The views of a scene show one set of named points, each view turned or mirrored, shifted and resized as a whole, with a little noise and some points left out.

Scene 1
View 1
Leneg: [  3   1  15  -1  17 -12   0  -7  -7  -6 -11  -2 -14  14  -4   1  -6   5
  -2  17]
zud: [  8  17   0   8  -6  -1  -7   9   1  12   7  11 -14   6   1   7   1  -4
 -11  -5]
lov: [ 14   5  22  12   5  -9  -8 -10  -9  -2 -16   0  -6   4   4   5  -5   1
  -9  19]
sof: [ -2   3  12   4  10   3   0  -8  12  -3   3  -7 -18  14  -2  13  -4   2
 -11   6]
tigel: [ 12   1  23  12   5  11  -4 -14  17  -2  -7 -10 -10   7   5  15  -6   2
 -17  12]
nop: [ 26  12   6 -10   9  -7  -5  14 -12  11 -21  16  -4   3   0 -15  -6   3
   1  16]
Pivo: [ -6   4  14  11  10  -1  -2 -13   3  -5   0  -3 -19  10  -2  13  -2  -1
 -12   7]
Mar: [ 13   6  23  15   6  -5  -9 -12 -12  -1 -20   7  -6  -2   5   3  -6  -3
 -12  19]
fil: [  7   9  17  17   1   4  -8 -11   2   1  -6   3 -12   1   5  12  -3  -4
 -17   8]
goka: [  8   9  14  20 -10   7  -9  -7  17   5   9  -9 -12   8   7  24   0  -2
 -20  -2]
geg: [  3   7   2 -15  21  -7   4   8  -5   2  -7  10 -18  14  -8  -9  -6   4
   4  10]
zamu: [  9  -2  16  -6  17   4   2  -5  13  -4  -8 -10 -13  16  -3   5  -7   8
  -4  16]
tis: [ 14   8  12   2   9  -4  -4  -1  -8   4 -15   9  -9   4   1  -3  -6   0
  -6  14]
luf: [ -5   6   3  -4  11  -7   2   1   5   0   9  -4 -21  20  -7   9  -2   4
  -4   1]
Met: [  6   9  11   6   5  -8  -6  -2  -6   2  -5   4 -12   8   0   5  -2  -1
  -8   8]
Zefa: [  3   5  20  14   9 -15  -7 -13 -16  -6 -13   2 -10   5   1   6  -4  -1
  -8  16]
ror: [ 12  12   3  -3   9  16   0   8  11  11  -5  13 -15   2   0  -2  -5  -2
 -11   3]
temi: [ 18  12   2  -7   7  21   0  11  19  13  -3   9 -12   4   1  -1  -5   0
 -10   2]
zuf: [ 11   7  13   3   8   4  -3  -2   5   3  -8   2 -11   6   1   4  -5   1
  -9  10]
zufem: [  3   6  10   1  12  -5  -1  -3  -3   0  -6   4 -16   9  -3   2  -4   0
  -6  10]
dav: [-10   9  11  17   5 -13  -5 -11 -10  -4   3   3 -19   8  -1  13   0  -5
 -11   4]
pem: [  4   8   2  -9  18   9   4   5   7   5  -5  11 -19   9  -6  -4  -6   1
  -5   6]
gote: [-10   4  14  14  11   3  -1 -16   5  -6   2  -1 -21   8  -2  14  -3  -4
 -15   5]
nifot: [ 11   4  15  -2  20  10   1  -4   1   1 -21  12 -12   0  -1  -7 -10   0
  -8  18]
View 2
Leneg: [-12   7 -26   1 -18   2  10   3  17  -6  -5 -26 -18   6  -8  15   3   0
   3  -4]
fil: [ -5   8 -29  18 -22  11  -8 -17   5   7  -9   7  -3   6  -5 -21  15  -7
   5 -13]
gote: [ -5   4 -20  10 -27 -12 -19  -6  16   1  -7  -3  -3  12 -16 -20  13   8
  20   0]
zamu: [ -4  20 -27  -4 -12  -9  -2  -9  27   1  -2 -20   0  14   3   9 -13   0
  -3  -5]
Mar: [-18  12 -39  18 -20  24  17 -17   1   0  -8  -5 -23   6  -9  -5  17 -10
   3 -22]
dav: [ -6  -9 -15  14 -29  -1 -10   6   7  -1  -8  -5 -15   2 -17  -8  24   0
  13   3]
temi: [  7  21 -16   9   4  18 -11 -21   4   6 -14 -15  33 -14  11 -14 -22  -1
  -3  -3]
goka: [ 11   2 -20  18 -24  -5 -31 -16  11  18  -7  24  13   9   9 -25  17 -16
  -6  -4]
zud: [  9  -7  -6  21 -10  22 -17  -2  -9   7 -16  -2  15 -22   1 -16  10  -9
  -1   5]
pem: [ -3  15 -14   4  -2  11  -4  -7   8  -5 -12 -31  16 -12  -6  -4 -17  11
  11   2]
Pivo: [ -5   3 -21   9 -26  -9 -15  -3  16   1  -6  -5  -7  11 -12 -11  13   2
  12  -1]
ror: [  2  17 -17  11   0  20  -8 -17   0   2 -15 -16  25 -15   1 -16 -16   2
   4  -3]
nop: [-11  14 -25  10   6  46  30  -7  -9  -5 -14 -36  -1 -25   5  18 -13 -10
 -11 -12]
luf: [  5  -3  -4   1 -17 -11 -18  12  17   0  -7 -20   6  -5  -4   4   1   3
   5  14]
sof: [  1   8 -18   3 -20 -14 -18  -4  22   4  -5  -8   4  11  -4  -7   2   2
   7   2]
Met: [ -5  -1 -20  12 -18  14   0  -1   3   1  -9 -10  -7  -5  -5  -2  12  -7
   1  -3]
nifot: [-16  26 -35   8  -6  20  14 -21   8  -6 -10 -26  -2   1  -9  -3 -13   6
  10 -16]
tis: [-11  10 -28  12 -10  24  13  -9   1  -2 -11 -19  -8  -6  -5   2   2  -6
   1 -11]
geg: [ -6   6 -12   0  -4  13   8   9   7 -10 -11 -44   1 -16  -8  16 -13   8
   6   6]
zufem: [ -6   6 -19   7 -15   7   0  -2   8  -3  -8 -19  -5  -3  -8   0   3   1
   7  -1]
Zefa: [-16   1 -31  13 -26  11  11  -2   6  -4  -6  -9 -28   7 -15   2  23  -6
   8 -10]
View 3
Met: [ 16   1  -9  14  -6   9  -8  -5 -12  -6   4  12  -5   1  10   2  15   3
   4  -3]
Pivo: [  0   3 -14 -10 -12   3   7 -15 -30  -2  -2  16  12 -14   2   8  14  16
   1  -1]
zud: [ 14  26 -14  42 -16  -3   3   2 -13  -8  20  -2 -16  -9   2   8  23 -13
  13   6]
ror: [ -5  23 -14  16  -4  18   9   2   8   1  12  -5 -34 -23  -5 -18  31  -2
  14  15]
goka: [  2  21   1  11 -20 -11  38 -21 -27 -10  10  -4  15  -7  -7  21   0  -8
   9  35]
dav: [ 14   0 -19   7 -15  -1  -7 -11 -36  -6   1  19  13  -5   8  16  17  13
  -1 -15]
tigel: [ -4   1   4 -19  -5  12  30 -24  -9  -3  -5   4   8  -4  -4   0  -1   9
   4  35]
gote: [ -3   7 -22 -13 -16   1  14 -16 -37  -3  -1  12  12 -19  -4  10  20  20
   0  -1]
tis: [ 18  -7 -10   8   1  26 -12  -4   5  -4   1   8 -21   6  11 -11  20   8
   2   2]
nifot: [  5  -9 -18 -15   5  38  -3  -5  12   0  -4   4 -30  -5   3 -24  30  20
   0   8]
nop: [ 25  -6  -3  27  12  36 -28   9  32  -1   5   7 -45  11  19 -27  24  -4
   8  -1]
temi: [-12  27  -4  17  -2  15  18   2  16   4  13  -6 -35 -27  -7 -22  26  -9
  19  25]
geg: [ -4   3  -9  12   6  18 -29  10   6  12   0  27 -24 -23  15 -25  31   8
  14 -27]
zuf: [  4   4  -4   2  -2  16   5  -8   0  -2   2   7 -12  -6   4  -9  14   4
   7  12]
luf: [-13  16  -1  12  -7  -8  -7   1 -21   9   4  28   6 -32   9  -2  16   2
  16 -16]
lov: [ 23 -19  -5  -5   1  25  -4 -15  -1  -8  -5   8  -4  19  11  -2   6  12
  -5  12]
View 4
geg: [ -9  -4   0  -9 -11  -7  12   4 -17 -10   4   0  -2  -5   5  11 -10  -8
 -19  -3]
zufem: [  1  -3  -2  -4  -3  -2   6  -1 -12 -10  -1   1  -4  -1   4  -2  -4   2
  -8  -9]
zuf: [  6  -8  -1   2  -3  -2   7  -4  -5 -12  -8   4   1  -5   3   0  -3   1
  -1  -9]
nifot: [  7  -9   1  -4  -5  -5   3 -12 -13 -23  -4  -4  -1  -9   3  14  -3   0
   0  -2]
tigel: [ 12 -13  -4   9   6   8   9  -7   6 -15 -15  -1  -2  -3   1 -10  -4  11
   8  -9]
zamu: [ -1 -12  -3   2   1   5  17  -2   0 -14  -9  -5  -4  -3   1   3 -15   4
  -5   0]
Mar: [ 17   4   4   3   5  -5   1 -14 -19 -17  -3   8  -3  -5   0   2  -1  13
   6 -11]
gote: [  4  -6  -9  -3   3   7  -2  -2  -3 -12  -4  -8  -9   7   5 -19   0   8
  -5 -14]
Zefa: [ 10   8   2   0   7  -2   3  -8 -21 -13   2   6  -9   1   0  -5  -5  15
  -2 -12]
luf: [ -9  -7  -6  -3  -5   2  12  10  -3  -2  -2   0  -4   4   6 -12  -8  -2
 -16 -10]
ror: [  4 -15  -4  -2 -15  -7   2  -1  -2 -12  -9   2   8  -9   8   4   6 -13
  -3 -11]
pem: [ -4 -13  -4  -8 -13  -4   5   1  -7 -13  -3  -4   1  -6   7   6  -1 -11
 -11  -5]
fil: [ 14  -4  -3   4   2   0  -1  -7  -5 -12  -9   5  -1  -2   4 -12   5   8
   5 -17]
Leneg: [  0   0   1  -2   3   0  13  -3 -16 -13   1   0  -8  -1   1   3 -14   9
  -9  -3]
tis: [  6  -2   3  -1  -5  -8   7  -5 -16 -13  -3   8   1  -8   3   8  -3   0
  -4  -8]
Pivo: [  4  -4  -6  -1   3   6   2   0  -5 -10  -4  -4  -8   5   4 -16  -3   9
  -5 -12]
lov: [ 14   4   4   5   7  -2   7 -10 -16 -14  -4  10  -4  -4  -1   0  -7  14
   2 -10]
nop: [  5   1   9   0 -12 -17  11  -5 -23 -12  -2  17   8 -16   3  23  -4  -7
  -6  -5]
sof: [ -1 -10  -7   0   0   7   9   2   2  -9  -7  -5  -5   3   4 -12  -6   5
  -6 -10]
goka: [ 11 -10  -8  12   2   6   5   2  11  -1 -17  10   4   0   5 -25   5   6
   6 -21]

Which points are out of place in each view (at most two, in the order of its rows)? Write none if all are in place.
view 1 -> dav
view 2 -> nop
view 3 -> lov
view 4 -> tis
